The views of a scene show one set of named points, each view turned or mirrored, and shifted as a whole, with a little noise and some points left out.
(in the rows, 128 means zero)

Scene 1
View 1
Bofub: 115 117 121 137 129 124 116 106 122 124 130 122 129 119 134 110 138 126 146 153 116 148 129 132 153 126 145 122 143 139
mok: 101 123 111 117 105 138 144 122 123 133 131 139 140 112 150 124 144 129 110 170 116 135 155 132 134 124 139 138 120 96
Sudok: 112 118 120 127 141 117 101 102 128 130 132 120 119 125 144 113 134 116 148 151 128 146 126 145 162 127 163 110 139 151
Tun: 110 113 125 139 121 123 127 114 127 136 132 132 119 114 138 114 147 124 149 147 131 140 131 140 150 131 141 132 135 127
Vepe: 116 110 128 150 119 127 131 111 121 125 129 126 130 110 125 106 151 132 151 144 117 149 125 125 148 127 128 136 148 130
dusas: 100 123 111 106 122 131 120 116 130 136 136 129 135 121 157 122 140 116 110 163 123 145 149 140 147 124 156 123 124 123
buva: 106 119 117 112 139 120 101 110 132 135 137 122 129 126 152 116 140 110 124 151 127 153 136 144 159 126 164 112 135 148
kag: 104 124 115 135 96 137 156 120 117 135 127 142 130 107 141 124 142 140 132 170 118 124 150 132 131 128 127 144 119 85
kabop: 105 118 118 126 106 135 142 123 125 132 134 134 140 111 141 118 152 129 119 159 117 145 147 129 138 125 130 141 131 106
kek: 106 123 113 121 115 133 129 115 122 129 131 131 136 116 145 119 139 126 122 166 114 142 146 132 144 123 145 127 130 115
masif: 114 118 118 143 101 140 149 116 112 114 125 128 152 105 124 109 145 143 131 165 94 146 142 110 134 121 118 142 144 103
kalop: 110 134 105 126 115 133 128 101 107 117 121 128 132 119 145 122 115 136 137 189 100 123 145 131 141 120 153 117 126 105
nafa: 99 120 113 111 111 136 135 126 131 137 137 133 145 114 151 121 152 120 100 160 120 150 154 131 139 124 139 136 126 111
Dad: 112 104 132 139 118 129 132 125 132 132 140 126 141 108 128 103 168 124 128 130 122 168 129 123 149 128 123 144 151 137
vus: 114 110 129 152 115 126 136 114 123 131 131 131 124 109 127 109 153 131 154 142 123 143 127 129 147 130 128 139 142 123
Resa: 108 126 112 132 108 134 141 111 114 125 125 134 132 112 141 121 131 136 135 174 110 127 145 132 137 124 139 130 124 99
View 2
Vepe: 97 162 127 129 113 178 98 123 113 115 137 125 119 149 141 135 123 95 141 119 128 141 128 135 137 127 129 161 149 128
Resa: 98 161 160 121 119 150 116 137 102 112 144 138 102 125 143 140 117 104 122 134 133 145 140 114 138 130 119 134 160 116
Dad: 108 161 108 126 107 187 84 116 123 123 130 131 108 149 133 128 122 102 145 129 106 139 124 143 124 133 131 158 155 132
kag: 101 176 165 121 126 164 96 136 96 102 138 147 98 111 153 130 127 110 118 149 121 147 129 108 126 115 110 130 157 113
masif: 86 156 134 113 112 184 102 141 105 119 141 125 109 129 146 126 132 102 139 131 123 152 143 98 133 133 115 137 168 117
mok: 108 161 153 116 115 149 109 134 107 116 139 150 89 115 137 134 114 117 118 149 113 144 140 118 126 136 117 124 167 117
vus: 99 169 134 132 118 177 95 122 110 110 136 129 118 146 142 135 125 96 138 123 126 139 122 136 134 120 128 162 146 127
Bofub: 101 155 131 131 112 154 117 123 117 121 140 127 114 152 131 144 110 95 137 115 134 139 134 146 144 139 135 156 150 128
kabop: 106 163 139 119 113 164 99 130 112 118 137 142 96 125 138 131 119 111 126 143 113 143 133 123 125 132 119 135 163 120
dusas: 119 154 141 124 111 134 117 124 120 125 141 148 90 131 124 146 98 112 120 139 114 137 139 147 131 148 132 132 163 124
kek: 104 156 145 121 112 149 116 129 113 121 142 141 98 131 133 141 110 108 124 135 123 141 140 131 135 141 126 135 161 121
nafa: 113 156 136 113 108 153 102 129 119 124 138 149 85 120 130 132 109 119 123 153 100 143 139 129 120 144 122 122 171 120
kalop: 92 151 163 121 118 135 138 142 102 116 149 133 104 128 139 149 109 102 119 125 144 146 151 116 149 142 123 131 161 115
buva: 118 150 128 133 106 132 123 116 127 128 139 139 99 152 118 153 91 102 128 123 119 132 136 170 141 152 143 149 153 131
Sudok: 110 154 133 139 113 137 125 117 123 122 140 131 112 159 122 155 96 95 131 111 134 132 133 168 148 144 144 160 144 132
Tun: 108 168 141 135 118 158 103 119 113 112 136 135 111 145 137 142 112 99 129 125 127 137 124 149 135 124 131 157 143 127
View 3
kek: 146 126 121 126 118 89 156 119 101 114 118 141 129 135 114 120 118 128 132 148 110 135 101 148 146 128 114 108 115 130
Dad: 130 116 164 119 127 86 144 117 131 115 103 140 101 105 112 120 108 137 121 115 116 121 119 150 151 128 116 105 102 132
masif: 134 125 126 99 130 87 152 120 104 114 120 118 98 125 91 108 121 129 141 147 120 123 110 163 168 131 90 97 104 141
dusas: 151 124 121 142 111 83 156 118 105 113 118 150 144 136 125 126 112 132 123 146 101 140 102 136 137 126 125 106 116 124
Resa: 144 129 113 114 119 95 162 119 89 122 117 133 122 139 103 111 125 123 136 157 119 132 98 160 151 128 108 109 125 134
kalop: 145 134 100 115 127 98 164 118 85 112 131 139 131 145 112 123 136 110 146 167 113 138 92 155 142 130 103 116 125 133
Sudok: 133 126 147 131 134 103 156 113 122 108 118 167 129 122 144 141 129 106 129 131 109 134 101 140 118 128 131 134 127 125
Bofub: 131 126 143 118 136 99 155 114 117 110 119 152 115 120 127 132 128 113 135 135 113 129 104 149 134 130 116 123 119 132
vus: 127 122 154 108 129 102 157 113 114 125 102 141 102 115 109 114 122 121 127 127 128 120 111 163 148 129 118 117 123 135
Vepe: 126 122 153 107 134 99 152 114 119 117 110 141 101 113 113 120 122 120 131 129 124 121 110 160 146 130 112 117 117 134
nafa: 152 121 122 137 105 77 151 122 104 116 112 136 133 132 111 114 103 146 121 144 106 135 109 142 153 126 118 93 107 128
Tun: 134 122 148 120 123 102 159 113 110 125 104 150 118 123 120 119 120 121 122 132 122 126 106 157 136 127 128 121 128 130
View 4
kalop: 123 105 105 136 134 149 100 98 138 128 126 116 145 137 142 169 127 138 113 123 153 129 146 106 150 104 149 128 140 132
kabop: 122 118 137 152 141 138 135 113 129 133 121 124 141 136 140 155 131 152 130 119 146 131 106 111 166 112 135 120 117 138
Dad: 130 121 151 167 145 125 148 121 108 136 138 119 163 161 135 119 114 155 144 109 133 124 101 105 164 120 132 104 113 143
kek: 123 116 125 149 138 138 123 108 126 131 129 125 148 134 141 158 129 146 124 117 138 130 126 112 154 113 136 127 125 137
Bofub: 132 112 126 152 134 131 119 107 116 135 145 118 170 156 137 131 114 144 129 112 134 129 135 101 143 119 146 116 135 137
Resa: 123 109 121 143 134 146 116 102 139 131 119 119 139 139 141 163 129 147 117 124 154 135 121 106 161 109 149 120 132 135
masif: 125 108 128 152 148 147 127 114 132 125 117 101 134 161 135 146 118 147 132 123 165 113 107 103 182 99 137 106 119 135
buva: 127 123 127 156 134 122 124 108 106 137 155 140 179 135 142 140 122 142 129 105 112 133 147 111 126 126 135 136 131 139
kag: 123 111 135 143 133 147 127 104 145 134 108 124 128 135 142 167 138 155 121 127 160 145 99 108 171 112 153 113 124 135
dusas: 121 124 129 152 138 130 128 109 119 134 137 140 154 122 146 161 132 145 126 113 123 135 134 117 141 119 130 141 124 138
nafa: 118 127 137 155 143 133 139 114 123 131 125 135 140 123 145 163 135 150 131 115 133 130 115 119 160 113 123 134 112 139
mok: 118 118 131 145 139 141 131 109 135 131 116 130 132 123 146 172 139 150 123 122 146 134 112 116 164 111 136 130 118 137
Tun: 132 113 140 152 127 130 128 105 122 140 137 128 166 148 140 133 124 153 128 113 137 146 114 102 146 125 156 109 131 139
vus: 134 109 143 157 132 132 131 109 122 140 132 115 161 162 135 124 118 154 133 116 148 139 104 97 158 123 156 98 127 139
Sudok: 134 117 124 153 127 124 117 103 109 139 157 130 185 147 140 130 116 143 126 106 118 138 146 103 124 129 149 123 141 138

In a view up to two points have been moved. Name them for each view, in the order of its rows, or write -.
view 1 | -
view 2 | kag, nafa
view 3 | -
view 4 | -

Scene 2
View 1
rabel: 122 132 128 150 125 101 139 120 115 155 117 111 124 138 148 112 161 152 112 105 126 119 155 137 105 116 126 134 75 136
loke: 97 130 100 159 125 93 155 124 104 136 130 134 145 133 119 146 131 132 85 133 140 139 141 138 122 121 105 138 99 145
zinol: 93 165 117 170 147 102 148 114 118 159 147 136 123 150 114 168 136 132 101 129 144 153 150 131 124 162 105 119 100 128
Dol: 115 136 123 166 105 127 131 94 107 131 155 127 117 158 120 173 135 157 92 106 139 144 136 147 103 148 117 97 76 117
negel: 99 136 104 162 135 93 153 124 108 142 133 137 145 138 121 152 134 130 91 131 136 144 141 134 124 126 106 135 102 141
Vopo: 103 158 133 163 181 104 135 118 130 174 151 153 134 168 147 180 152 126 127 110 105 162 151 109 130 144 113 113 119 112
rem: 123 128 123 159 105 118 135 103 105 134 136 115 120 147 133 144 145 158 96 104 135 127 143 147 103 130 123 113 70 127
pak: 101 118 100 158 134 94 150 120 103 133 135 145 161 143 133 159 133 125 92 127 120 146 136 127 126 106 107 138 112 138
Linef: 90 143 103 162 152 82 156 130 113 152 132 146 151 141 123 157 134 118 96 138 130 151 147 124 133 125 100 143 119 142
sapul: 116 94 92 145 98 85 159 129 93 118 104 118 163 119 141 106 142 139 82 123 126 111 138 146 112 73 115 161 87 161
pafu: 108 162 128 166 124 115 140 108 119 159 139 111 97 145 116 142 146 154 102 115 155 137 157 147 105 167 118 111 67 128
dure: 125 102 112 152 95 112 137 106 97 120 128 119 145 141 140 138 143 152 92 103 121 123 136 148 104 98 121 126 80 135
View 2
pak: 142 111 117 120 124 146 125 145 147 151 121 132 115 128 134 122 130 139 145 106 155 129 126 155 129 140 116 129 157 140
Dol: 122 165 108 143 133 140 112 136 144 93 147 133 139 109 132 136 114 126 114 130 140 109 104 169 142 122 119 116 115 134
loke: 126 115 115 113 116 143 116 143 151 131 117 134 126 112 117 112 133 130 137 108 157 126 124 157 141 135 118 120 165 145
Vopo: 118 141 132 170 138 158 114 154 168 157 168 98 132 115 152 111 111 156 132 103 156 122 112 170 104 123 97 157 123 142
Linef: 124 105 125 130 120 144 114 154 165 156 126 119 126 118 118 102 131 144 146 91 164 127 119 158 125 138 108 140 165 153
negel: 123 117 118 120 119 145 112 144 157 138 125 130 127 113 120 110 131 134 136 105 158 124 120 160 135 134 116 127 161 146
rem: 118 158 108 120 120 159 113 123 137 107 141 141 132 96 141 126 120 125 113 135 146 123 122 169 140 120 123 107 128 123
dure: 141 140 106 104 118 164 124 121 122 126 123 152 114 110 153 136 127 126 124 137 145 132 139 158 139 131 127 103 140 116
pafu: 87 159 117 133 115 156 96 133 161 98 154 122 155 75 119 98 117 127 105 126 154 115 109 175 138 112 117 115 135 139
View 3
sapul: 75 103 130 89 110 133 135 145 131 152 119 139 164 118 132 126 116 161 115 118 150 101 162 136 113 125 115 130 134 143
Dol: 146 108 145 121 131 104 187 146 97 127 122 125 165 150 80 123 99 177 119 133 143 144 114 107 143 159 166 164 92 152
pak: 119 124 123 113 142 144 152 130 116 131 110 139 138 122 107 123 102 135 117 129 156 125 140 129 120 114 137 142 112 152
dure: 106 102 135 98 109 111 162 142 120 148 123 125 167 148 119 119 109 172 112 125 160 112 138 119 123 144 140 143 120 152
rabel: 101 99 127 79 134 137 163 140 120 155 123 143 164 132 123 129 112 193 113 131 137 150 142 141 137 176 134 141 108 139
rem: 122 100 140 104 123 112 176 145 109 143 125 130 169 147 100 125 106 187 115 128 142 139 129 119 141 163 153 154 103 145
zinol: 144 123 136 122 168 145 172 138 100 120 109 148 144 108 72 129 94 158 121 138 124 166 124 129 144 147 159 159 83 139
Linef: 124 131 123 116 165 162 147 129 112 125 102 152 132 100 94 127 98 131 122 135 138 144 139 139 128 118 141 145 101 140
Vopo: 154 127 111 102 178 157 178 108 105 134 107 144 125 141 104 125 89 148 114 148 158 185 114 138 143 159 160 151 81 157
negel: 118 121 133 116 148 143 153 140 108 125 109 144 147 108 91 128 99 147 121 131 137 135 141 131 129 125 144 149 104 141
loke: 112 119 135 118 140 139 152 146 111 126 111 143 151 107 91 126 105 148 122 126 133 124 143 129 128 122 139 147 109 139
View 4
negel: 139 129 138 136 134 138 141 118 104 144 121 130 145 120 135 106 141 153 144 110 135 159 81 131 149 131 126 131 108 145
Dol: 146 134 142 127 107 115 143 115 78 128 159 134 149 123 108 96 126 136 151 134 110 167 125 164 125 136 148 100 93 137
Vopo: 139 109 140 107 120 117 134 104 57 152 145 139 193 103 105 137 115 148 157 123 120 150 84 130 154 136 158 165 97 151
zinol: 129 129 131 129 122 119 158 102 77 152 140 139 168 122 117 102 140 149 148 99 125 165 84 146 152 144 161 139 111 136
sapul: 157 135 160 143 148 162 114 133 135 127 114 109 106 121 160 112 149 146 118 152 142 165 83 115 144 110 66 104 103 162
dure: 157 132 155 129 127 140 117 129 105 117 141 117 127 115 134 112 131 137 135 158 123 162 110 137 131 118 95 99 90 155
pak: 150 121 140 130 132 139 129 129 112 137 110 126 147 113 134 118 129 157 150 115 136 141 83 121 144 117 118 139 101 151
pafu: 126 144 146 133 124 119 155 90 65 146 170 136 153 128 117 93 148 133 128 133 117 192 98 158 152 153 145 105 115 139
rabel: 139 136 165 130 145 144 122 101 81 141 155 119 139 118 137 123 151 134 112 168 126 188 80 128 160 137 96 111 108 159
loke: 142 133 139 139 132 139 141 121 113 141 117 127 137 125 137 102 144 154 139 110 137 160 82 132 149 126 122 124 110 145
rem: 146 137 153 130 118 127 131 112 84 128 158 125 138 122 120 103 133 132 135 152 116 177 112 150 133 134 122 97 97 148
View 5
rabel: 140 117 134 137 87 128 133 171 141 150 166 134 152 132 115 93 138 122 118 115 170 143 139 153 84 118 125 127 176 111
sapul: 177 128 158 134 105 128 86 166 126 194 174 107 160 145 138 84 150 133 149 132 166 160 113 133 105 113 109 113 132 123
loke: 142 124 139 136 113 99 100 117 134 159 166 101 148 126 135 104 147 137 125 121 145 150 129 155 103 107 126 154 139 120
zinol: 109 116 123 138 108 88 127 97 145 126 160 111 140 111 120 119 142 137 99 110 139 137 146 173 92 107 141 178 162 118
pafu: 128 114 106 137 85 85 140 125 150 135 156 119 142 101 114 123 123 124 104 106 170 145 151 158 87 127 148 155 191 113
Linef: 123 120 150 135 129 110 108 105 133 140 172 110 149 134 133 104 161 149 115 119 133 142 130 175 97 94 121 175 131 117
negel: 138 121 144 135 116 107 102 123 134 157 169 108 151 129 133 101 152 139 124 123 145 147 129 158 100 105 123 155 137 122
rem: 127 121 116 146 85 101 120 143 145 161 156 116 142 113 111 109 126 111 115 118 151 139 143 132 93 122 130 121 176 129
pak: 124 126 149 143 120 114 96 121 131 158 168 107 151 134 130 98 157 137 119 125 125 139 129 155 100 96 112 146 129 131
Vopo: 75 118 135 146 113 121 138 117 142 115 163 136 141 129 104 107 151 130 83 113 110 117 150 178 79 92 120 161 161 122

In a view up to two points have been moved. Name them for each view, in the order of its rows, or write -.
view 1 | Vopo
view 2 | -
view 3 | sapul
view 4 | rabel
view 5 | negel

Scene 3
View 1
bere: 137 128 126 117 113 120 116 123 112 116 151 128 120 158 120 138 134 127 108 122 147 120 116 172 166 149 126 115 159 126
tigu: 143 129 141 125 120 131 122 116 117 117 141 130 116 160 116 145 132 121 110 116 142 117 119 157 157 150 133 121 149 141
vumod: 135 127 130 127 107 122 122 121 122 128 131 118 128 153 122 125 129 137 119 126 148 119 109 156 162 150 127 116 161 125
vod: 142 128 163 121 81 150 123 118 129 116 142 130 108 175 109 142 125 116 115 102 154 118 109 138 140 152 130 102 141 148
nete: 136 122 137 122 107 125 119 116 122 119 142 126 120 154 111 138 131 126 116 115 150 124 114 155 161 147 133 113 149 126
zufu: 130 120 125 115 112 114 112 116 119 117 153 126 121 148 107 143 134 125 113 113 152 130 117 167 171 145 133 113 148 113
Deked: 146 127 169 135 100 148 130 106 135 124 123 127 115 164 105 140 122 120 122 104 146 117 111 122 138 148 139 115 136 153
Rulad: 144 128 168 134 84 149 131 110 138 128 120 123 116 168 109 130 119 124 125 107 150 117 105 119 134 153 132 107 142 149
Rin: 136 131 112 131 126 110 123 128 110 131 125 115 140 148 138 112 133 150 115 146 140 113 109 173 173 152 120 129 180 120
pupaz: 134 127 126 134 125 111 125 114 122 134 120 114 136 142 121 120 129 143 123 131 142 120 109 154 168 148 131 129 163 121
safi: 130 120 133 107 72 129 108 128 122 113 165 127 112 165 110 137 132 121 111 105 164 129 106 165 161 152 123 90 147 115
fos: 144 134 144 125 91 140 126 130 115 121 136 126 118 176 133 124 127 130 111 127 148 109 107 156 148 159 118 112 167 149
bofam: 135 126 140 104 62 141 110 138 117 109 170 132 105 180 119 139 132 117 106 107 165 124 105 168 153 156 117 86 152 129
puvag: 130 120 130 131 99 115 122 116 132 138 124 111 135 141 114 115 125 142 130 121 154 127 102 144 163 146 131 112 157 110
View 2
bere: 132 119 123 115 130 110 121 133 120 111 152 135 152 138 132 145 106 137 147 113 138 149 117 105 122 79 129 122 143 106
puvag: 118 134 126 118 116 126 118 120 112 123 132 101 146 139 153 148 110 130 150 127 128 136 135 115 132 84 120 154 132 126
vumod: 124 126 126 113 126 116 119 127 115 113 143 117 149 139 142 146 107 135 147 123 130 139 122 113 134 88 124 137 134 115
tigu: 117 117 135 111 124 112 115 120 124 97 156 146 148 128 135 143 110 136 150 119 137 144 116 105 134 90 132 129 142 108
zufu: 125 124 121 126 120 117 122 123 123 118 150 136 148 137 139 144 117 135 152 114 142 153 132 99 113 66 133 131 152 113
nete: 124 122 128 115 121 118 120 124 120 111 147 130 151 133 139 145 112 135 148 119 137 146 122 107 128 83 127 131 143 113
vod: 120 117 146 96 99 140 126 114 131 100 145 152 158 109 144 149 115 125 144 137 151 152 108 110 149 108 121 125 159 117
Rulad: 107 122 152 94 98 142 118 106 127 97 142 138 153 107 152 149 115 124 146 144 139 139 113 115 161 119 117 143 145 122
safi: 140 124 120 114 105 141 138 130 126 128 136 137 163 124 140 148 115 126 143 125 157 163 118 105 118 78 117 118 167 118
Deked: 101 120 151 102 100 134 114 100 130 94 152 148 147 110 152 146 120 127 151 136 141 139 122 108 151 106 128 144 148 121
Rin: 129 129 115 118 150 96 112 142 102 114 142 95 147 157 135 144 95 143 147 111 117 132 118 117 129 85 126 137 115 107
pupaz: 114 130 126 119 135 105 110 123 112 111 145 106 142 146 144 143 106 140 153 117 119 130 130 113 133 85 128 148 121 115
fos: 134 119 134 96 125 122 123 134 118 101 142 129 160 128 134 146 99 132 139 129 139 144 97 118 147 110 117 121 138 107
View 3
fos: 118 110 124 110 127 135 124 134 146 125 140 112 119 125 86 132 138 141 145 122 140 155 133 122 152 136 102 106 120 165
bere: 98 123 126 128 104 124 121 121 145 126 144 111 134 130 90 146 136 137 142 123 144 142 126 119 122 143 115 118 128 153
nete: 99 125 124 124 115 136 118 126 142 127 143 100 142 128 106 139 137 131 134 119 145 138 129 127 135 136 116 119 135 146
Rulad: 119 115 118 107 149 157 117 143 132 129 137 90 138 120 117 114 140 128 128 114 146 146 140 138 177 123 110 109 138 151
puvag: 91 136 123 117 108 150 126 138 157 115 133 86 129 139 129 157 135 135 137 132 149 149 125 115 150 121 115 117 132 130
vumod: 102 126 126 120 109 139 126 134 148 119 138 103 127 132 108 152 137 137 141 129 144 150 124 120 140 130 115 115 126 147
bofam: 99 105 127 107 117 125 109 112 165 144 154 93 137 134 68 111 131 135 151 110 153 139 155 114 147 148 88 110 137 152
zufu: 87 131 125 131 98 128 116 118 146 128 146 98 148 133 104 147 135 129 136 121 150 134 128 120 121 140 119 123 138 140
Rin: 102 130 130 124 94 131 137 139 154 108 132 120 109 136 107 181 137 147 148 141 137 162 109 110 124 132 120 114 109 151
vod: 113 110 119 108 142 145 110 128 141 140 146 88 147 124 96 104 137 128 135 108 149 139 149 134 166 134 101 111 144 151
Deked: 120 117 117 116 148 155 116 141 120 128 138 94 148 114 119 116 140 124 122 112 143 140 136 145 168 124 117 113 140 153
tigu: 109 122 122 127 121 131 120 128 128 126 142 112 141 119 100 136 139 130 133 118 141 140 124 133 132 139 121 118 131 159
safi: 88 117 127 113 109 129 109 112 166 141 151 86 144 138 84 122 130 130 146 113 157 136 149 113 142 144 98 116 142 140
pupaz: 100 134 125 127 105 143 131 142 141 110 132 107 124 131 125 169 139 139 136 135 141 152 110 121 135 126 125 117 123 143
View 4
safi: 93 142 132 148 140 129 112 142 123 143 136 117 91 124 132 139 95 138 124 167 92 112 128 131 149 144 150 140 69 131
nete: 103 140 126 138 142 118 125 132 130 152 153 133 113 128 125 140 97 127 130 147 112 116 126 127 140 128 143 145 86 120
puvag: 105 125 117 129 120 117 119 139 140 147 149 153 110 137 133 152 92 127 125 129 117 124 121 127 165 114 140 129 89 128
tigu: 103 146 126 141 150 115 131 128 123 157 158 137 122 125 120 135 99 121 136 148 121 114 128 124 129 131 139 155 90 117
Rulad: 114 127 115 126 161 136 95 124 110 155 143 149 112 119 135 140 75 122 129 154 137 88 117 121 142 135 127 129 104 109
bofam: 89 149 131 150 144 135 107 144 106 144 130 120 90 118 130 131 97 134 130 184 98 107 132 132 147 162 145 146 73 137
Rin: 92 147 117 135 102 103 148 143 133 147 157 170 123 143 117 143 117 115 147 133 126 146 135 131 162 122 136 156 93 141
zufu: 97 142 131 146 137 112 136 137 139 150 156 122 110 133 122 142 102 129 126 142 99 126 126 127 139 124 154 148 75 125
vumod: 98 138 121 135 124 114 131 138 135 149 153 148 115 135 125 145 101 123 132 138 116 128 128 127 154 121 141 142 89 127
vod: 107 137 123 136 165 135 101 127 107 155 142 131 106 115 131 134 82 128 129 168 122 90 123 125 135 146 133 140 93 114
Deked: 117 128 118 127 168 132 104 118 114 161 152 141 120 118 130 138 76 120 129 149 136 90 116 120 131 129 129 133 105 103
pupaz: 101 137 117 131 120 110 136 137 135 150 157 159 122 139 123 146 103 119 138 130 126 131 127 127 156 118 138 145 95 127
fos: 97 148 118 135 135 125 117 136 106 150 143 157 112 124 122 133 99 118 144 167 131 111 133 127 147 150 129 152 95 131

In a view up to two points have been moved. Name them for each view, in the order of its rows, or write -.
view 1 | -
view 2 | nete, Deked
view 3 | vod
view 4 | vumod, pupaz
